Points on a hilly landscape, in no order, each with its height.
From any point a ball rolls to the lowest of the 2 points nearest to it. It stops when none of these is lower. Distance is the straight distance between rows; heights are no part of it.
dep (h 51.2): [ -5  -3 -12 -18  -1  16  -8  12  11  -6  -1 -19 -13 -13   3  13 -19   4
   8  20  19   0  40 -11 -31]
Miki (h 18.3): [-16  24  30 -23   8   8 -13 -15   7   3   0  -1  -5  -3 -18 -11   0   3
  -1  26   4   0 -15   2 -20]
damu (h 24.7): [ -2  -7 -34  20  21  14 -13  -3 -18 -21  19 -14  -5  -5 -15 -24  -8 -12
   1  -6  24  14  -4  28 -14]
gib (h 33.2): [  9   3   4 -10 -20   2   2   4 -14  -1  -1 -21 -12  -4   8  15   3  17
  14   0 -31  12   4 -22  -2]
nire (h 22.2): [-17 -42  -5  16  16 -15   6  33 -19  -3  10  16 -10   4   7   4   4   3
  11  -3   3   4  -3 -10  13]
videk (h 49.5): [  4   5  25 -18 -55  15  25 -17  -3   7  -2   5   6   8  10   8   7   7
   2  11 -39   3  -2  12 -39]
Pover (h 37.0): [  5  11  19 -17 -15   2   0   1  -2   7 -15 -20  -6  -5  13   7  10  -1
 -13   7 -32   5 -24 -11 -20]
lal (h 64.2): [-14 -27   3   0  -2 -11  16 -11  -8  -3 -13  29  13  -1  -3   8   0  27
  13   3  -8   3  29  -6  15]
siv (h 38.5): [-15 -12  -8   0  27  10 -16 -22  -9  -5  -2 -10 -16  -7  -9 -15  -3   8
  10  -2  -1  -9  -8  -8  15]
saro (h 50.9): [  0   6  23 -11  -5  13  -8   1  16   0 -13   1 -24 -11  12  17  -5 -45
 -11  19 -15  -6  33   3  12]
rorob (h 29.3): [  2   8  -6   4  20  -8  -2   5  18  11  -7  10   6  11  12  10   8  -4
 -34  12  20 -16  -7   9 -23]
bigo (h 50.2): [ 13 -21  10  19  18   3  13   2 -19  -5  20   0  -2  23   2   4 -21   5
 -14   4  -8  11  -9  17  -7]
riri (h 54.7): [ -7  14  42 -13  -1  23  -5   2  19 -17   2  22 -30 -12  -6   1 -16 -37
 -17   1  -8   4  18  -6   5]
Redu (h 59.8): [  7  11  -2   4  -4  28  -4   8  -7  -5  15  -6 -28  -9 -22   7  -6 -27
  24  16  -9   2  31  -3  14]
dob (h 62.5): [ -3  43  37   9 -10   8 -19  18   9  11  31   2  -6  -6 -14  -5 -16  -5
   3  -3  15   5 -17   6   6]
zutob (h 44.3): [  7 -45  -9   2  12   3  30  -2 -30 -11  24 -11  11  32   9  -7 -25  19
   6 -11   2  15  19   3  -6]
nol (h 9.6): [  1 -25 -50 -22 -26 -16  -1  14  -3  -2   1   8   6   4  12 -11  36   3
  23   4 -20  17  22 -22  35]
Rulef (h 55.8): [ -1   9 -12  -8 -13  18  -5  -2   3   1 -10  -8  -7 -22 -15  11  -8   0
  26  16   7 -12  47 -15  -1]
Ripos (h 48.1): [ -9  -9 -14   0  34 -20  14  21  -8 -21   1 -37  24  13  -7   8   3 -11
  12 -18  20  26   0   1   1]
Gena (h 38.2): [ 10 -46 -10  -6  18  10  37   8 -12   6   7 -30  27  20 -14   4 -21  22
  23  -2  12  20  15   9  -3]
nop (h 45.7): [ -4   7  -4   4   0   3 -15  14   9  -6   2  -6 -15 -10  19  16  -8 -16
 -16   9   5  -1  32  -4  -9]
barut (h 42.9): [ -7  19  42 -24 -24  16   6 -15   0   2   3 -18  -2   8   8  15  -6  -5
  -6  15 -45  -3   2  -8 -20]
suru (h 31.1): [ 14 -36   7 -13  30  11  25 -13  -7  -2 -10 -24  10  11 -14  -3 -45   2
  13   1  19   3  12   4 -11]
rinog (h 69.9): [  8 -25  10 -16  -6  17  10 -17   5  -2  -2  13 -19  -6   0  -2 -16  35
 -10   3 -14  14   1   1 -21]
Kazi (h 53.1): [ 23  -3 -43  22  -6   0   8  12  -6   9  -4  20  17   5  -8  -5  16  -2
   5  -3   4 -18   7 -11   9]
Novul (h 26.0): [-17   1   7 -10  -5  -4   4 -25   0   6 -22  16  11  -5  -8   1  33  16
  10  -3 -35 -14  -4 -22  27]
besaf (h 37.7): [-10  38  35 -18  -3   5  -8   9  21   1   3  20  -7   6 -22  20  26 -13
   8  -9  11  -1 -23  -2   2]
danug (h 48.9): [-12  17   0  -1 -37   2   2 -19  -1   2 -15  11   9  -3  21  -3  20 -15
  -9  19 -19 -19  23   4 -27]
feru (h 34.7): [  4  -5 -11  17   1   8  -7 -10  -9 -13  22  -7  -9  15   4  13 -10  29
   5 -39   7   0 -22  -8  -1]
mafim (h 19.3): [ 21 -16 -45 -11 -33 -11  12  17 -13  13  10  -2  11  -8  12 -17  13  27
  31   0  -4   5  14 -33  27]
bupef (h 51.6): [ -9 -11  -5   3  33  -5   9  17 -11 -25  -4  -9  19  -2 -18  -5  -3 -38
  15  -8  29  23  21   6  14]
duren (h 19.8): [ 14   2 -24  -9 -12 -11   8 -20  -6 -12  11   0   4  19  30 -13  32  23
 -23 -30 -34  10  -3 -19  22]
Bibu (h 61.2): [-14  -1  20  11  21  -6   6 -17  -1  -2   4  20   9   9 -20  13  -2  12
   1   3  -3   1   6  21  17]
kob (h 2.5): [ 11 -53 -29  -9   9  12   0  15  -4  10  14  14 -22   9   3   0  15  20
  22 -22   2  -6  -9 -23  41]
Gubus (h 67.2): [  0   0  15  12 -13  -9   1  10  18  13 -26  29   6 -31   1   9  -7   0
 -13  14  19  -4  -3  13 -20]
sivab (h 46.6): [  5 -31 -59  17 -10  -1  -4  -4   7   4   3 -34   3 -22  28 -11 -24  14
   7 -43  20 -10  19 -15  33]
sodoz (h 58.8): [  0  30  10  22  -5  -5  -6  13  -9   3  22 -12   4   0  -4   4   0   7
  -4   0  -4   4 -29   5 -14]
Lida (h 66.1): [ 10  -1  -6  17 -12  14 -12 -10  -7  -1   0 -11 -10 -27   8 -19 -14  11
  -9 -33   2   0 -57  -8 -22]
bavez (h 7.3): [  3   5 -22 -11 -23 -14   9   4   3   8   6  -9  -1  26  32   5  36  21
 -15  -3 -29 -14  -8 -20  -2]
vipev (h 5.0): [-12  28  30 -23  24  11 -10 -31  22  14  -5   7   5  10  -8 -11   3  -7
 -28  13   6 -22  -3   5  -4]
defiv (h 67.0): [  0 -35  -7 -11   3   7  11 -24 -10  -5  -2  23   0   1   4 -18 -16  43
   4   0   4  -1  18 -12  -7]
sudu (h 27.0): [ 27 -10 -18 -19 -26  -2   8  11  -8   8  -1 -19  -2 -11   2  12   5  33
  33 -18 -19  16   3 -22  23]
nis (h 58.1): [-22  17  19   9   0 -15   7 -19 -14   3   2  15  19  20 -15  -2  22  -6
   4  24 -20  -9   4  22  13]
Bura (h 62.0): [-11  -1  16   4   4  11  -9  19   0  15   7  -5 -27 -23 -13  -1 -17 -29
  23  29   0  -4  28  10  35]
Peta (h 56.9): [ 13  15 -38  21  -6  -9   3  21   2   4   0   2   6  -1   8  -2  11  14
  -3 -15  13 -16 -19 -22 -12]
zevon (h 48.5): [ 23  24  -8  18 -15  24  14  -2  -1  19   3  24  17   7 -15  11  19 -14
   0  -5  -3 -33   5  -8   0]
faroz (h 27.8): [ 12  -6 -34   8  -2 -10   4 -17 -10 -25  14   1   9  14  20  -9   7  27
 -13 -44  -2  12  -8  -9   3]
pib (h 61.1): [ -4  13  -5  -8 -18  -8   4  -4  13  26 -29  12  15   2  -6   1  32  -6
  10  20  -3 -38 -25  -5 -10]
Nokat (h 21.3): [  1   6 -16  -2   7  -9  -3   8  -6   7  14 -38  -7  26  24   5   3  20
 -13   4 -19 -18  -7 -26 -12]
pul (h 63.6): [ 12 -12   2  11 -24 -19  19  13  -2  -1 -17  26  20  -8   5  15  -7  18
  -3   0   6  13   5   9 -24]
nise (h 68.1): [ -2  -5  11  18  19   3 -14   4   6   5  12 -15  -3  -5   2  14 -43   9
  10 -22  32 -16 -10  -6  15]
fipem (h 13.6): [  5  -8 -15  -2  21  16   4   5 -23 -30  16   2  -7  16 -14 -17 -11 -21
   5   8  23  12  18   0 -25]
zole (h 64.5): [ -4  20  -1   4 -31  -3   6  -6  18  18  -8  17  19  19   2  24  36   3
   3   4  -3 -22 -15  16 -21]
gerig (h 27.9): [ -5   9  -2 -26   8   5 -14 -13   7  -4 -16 -24  -6 -10 -10  -2   2   7
  -8  29  -1  13  -6  14 -34]
tufu (h 68.8): [  1 -26  -1  -3  -2  13 -13  -8  -1  -6   0   3 -19 -20  10 -13 -14  33
  -9 -14   7  14 -37  -4 -28]
Niv (h 44.9): [ -3  47  32 -12  13  -2 -21 -14   3   0 -10   4   3 -16  -6 -39  -8 -33
 -17  -6  20   1  -1  -3  11]
malo (h 44.0): [ 14 -12 -27 -10  11 -16   9  13   1 -14 -11 -17  18  14  -2  19  20   1
  -2 -12   4  28   0   6 -10]
nuno (h 54.8): [  6  -3  15  31  14   9  -9   8  -9   0  40   2 -12  15   5   2 -21   3
 -22  -7   5  -2 -40  11 -14]
kez (h 67.1): [  7  -1  -7  30   6 -28  19  12 -10   9  -2  -3  34   0  -6   2 -13  16
   0   0  13   2  -4  14  -5]
lobeg (h 70.1): [  7  -1   2  42   7   0   3   0  -8  18  19   5  11  -3  -9   7 -27  18
   6 -11  14 -22  -5   7  14]
kere (h 49.7): [ -6  33  36 -15  14  -8 -39   0  24  16   4 -10   1  -5   0 -35 -21  -9
 -32   0  19  16  -2  25  18]
kato (h 19.2): [ -6 -12 -24  -5 -18  -9  -6  -5  -5   5 -24   4  -1 -21   5  -9  24   5
  16   2 -31  -5  15 -21  31]
rimu (h 13.2): [ -1 -47 -16  -6  -3   2  12  32  -7  15   7  11 -15   4  -6  13   9  21
  27   7  -4   1   3 -10  22]
Ketag (h 23.5): [  5  -9  20 -15  33   9   5 -16  -6 -26  -4   3  -4  14 -10  -9 -34 -12
  -3   0  28  10   2   2 -18]
neviv (h 60.7): [ 23 -12   2  -4 -12   0  19   5 -10 -17 -18  39   9  -2 -13   2   8   0
   3  -7  -3  19  -8  -6 -14]
Lus (h 18.6): [  8  29   8  -9  34  -5  -1 -15  11   2  -3 -12  11  28  11   0   0 -19
 -32  -1   8 -25  -4 -12  -2]
dav (h 41.0): [ -2 -24 -34  15   6 -10  -2   7  -5   1   9 -30   3  -3   9   2 -14  24
  18 -33  15   0  -5 -11  15]
pazun (h 53.9): [ -9   7  29 -12  24 -15 -14   9  13  18   2 -16   1  -3  -1 -21 -28 -17
 -21  24  18  18  14  38  18]
tada (h 60.5): [  3  22 -19  16   4 -19  -6  10  16   0 -15 -12  14 -26   6   3 -17  19
   0 -21  32 -14 -10 -22 -11]
Rubu (h 58.0): [-14  18  21   2   2 -11 -16   7  12  28   5  -7  -6 -13 -10 -10  -2 -23
  -1  28   3   7  15  42  40]
zusi (h 54.5): [ 13  -8  14 -16 -47  -9  26 -14  -4  17 -26  11  21   8   8   5  15   9
  18  16 -32  -5  -6  10 -13]
lup (h 43.4): [  8  29  30   0  -9  17  16  -1   8   8   9  30  11  15 -15  18  15 -27
  -3  -3  -2 -15  -4   3  -1]
kuf (h 62.9): [  5  -7 -24  17  16 -17   1 -20 -14 -16 -11  -8  12   2  -2 -26  17  -3
 -20  -8 -22  19 -22  21   6]
Gogo (h 32.4): [ -2 -12 -21 -11  23  -2  -2 -31   5  -1 -18   5   9   9 -13 -12  26  25
  -2 -10 -13 -12 -20 -10  14]
gonav (h 54.4): [-15   5   4  -2 -20  -5  11 -27  -3   2 -19  21  14  15  -2   1  19 -19
  12  33 -14 -20  31  24   3]
kone (h 41.5): [-13  31 -18  -2 -30  -6 -15  -5  16   6  -8 -17   4 -10  16   9  14   8
  -4  19  -1 -15  16   0 -34]
ruze (h 33.1): [-13  15  -7  22  21   3 -24   4 -16  -5  28 -17 -13  -7  -8 -33 -13 -19
  -1  11  19   6  -4  21  11]
magem (h 60.2): [ -3   2 -28  26  18 -19  -6   2   0 -20   1  -9   3  -2   8   4  20  -9
 -21 -25 -15  17   0  11  22]
Ralu (h 57.7): [ -3 -10  26  -3   5   6   6   7  -3 -25 -10  26 -22 -15  -6   7  -8 -15
   4 -10  -2  10   1 -19  -1]
mel (h 54.6): [ -1  -6  10  11  26   4  -4   7 -14 -26   6   7 -14 -11 -12  -5 -14 -46
   9 -16  12  16  19   6  32]
bab (h 40.1): [ -2  38  12   1   5  17 -26  -6  -4  -7  14  -8 -14 -17 -10 -31 -12 -34
  -2   6  11   3  14   3  15]
mog (h 37.9): [ 10 -14 -10  -7   3  -8   2  15  17   6  -9 -10  -5  16  12  28  16  -9
 -22  10  -7   9   0  22 -15]
zas (h 57.9): [  0 -14   3 -19 -28 -20  14  -7   1  27 -36  14  21   8  15  -4  27   1
  13  19 -24 -28 -14 -17   2]
nepe (h 20.6): [ -9 -30  10  12   0  -5   9  27  -2   6   5  33 -17   8   3  12   7  -5
  -4  22   2  -3  -5   9  -8]
gek (h 63.7): [  7  32   0  16   0  -4 -13 -14   7 -10 -10 -21   5 -27   6 -18 -24  -3
 -13 -31  17  -5 -40 -11 -18]
vumo (h 69.7): [-14  -4  23   1   0  -9   2  12  25  -1 -14  26  -4 -22  -6  22 -15  -4
   1   8  21   3  26  15   1]
lekur (h 65.4): [  6  27  39  13   0   8 -28   8  11   7  33 -15  -4  -8   2  -2 -52  -1
   1 -13  22  -5  -6   0  21]
nazu (h 30.7): [-27  24  29 -24 -16  -2 -19   0  30   4 -11  13 -18  -7   5  10  33 -29
   1  11   2  -2 -23  17  -9]
nur (h 32.2): [-17  22  -7 -20   2  -7 -18  -3   5 -11   6 -30  -9  20  11  11  13   6
 -10  22  -6  -2   1 -10 -33]
kides (h 57.2): [ 15  -9 -11  16  18   4  -1   3 -14 -22  -1  -1  -3  -8 -17   3   7 -32
   6 -19 -14  28  -7  17  29]
Migo (h 20.4): [-16  -8  28 -11  -7  16  -1   8  17   4  -5  30 -24   1  -1   6  21 -15
 -19  20  -6  -3 -24  11 -26]

For each start below, name the point where the ball stops.
nise | fipem
zusi | nol
gek | Migo
Bura | fipem
magem | vipev
lobeg | nop
Gubus | nop
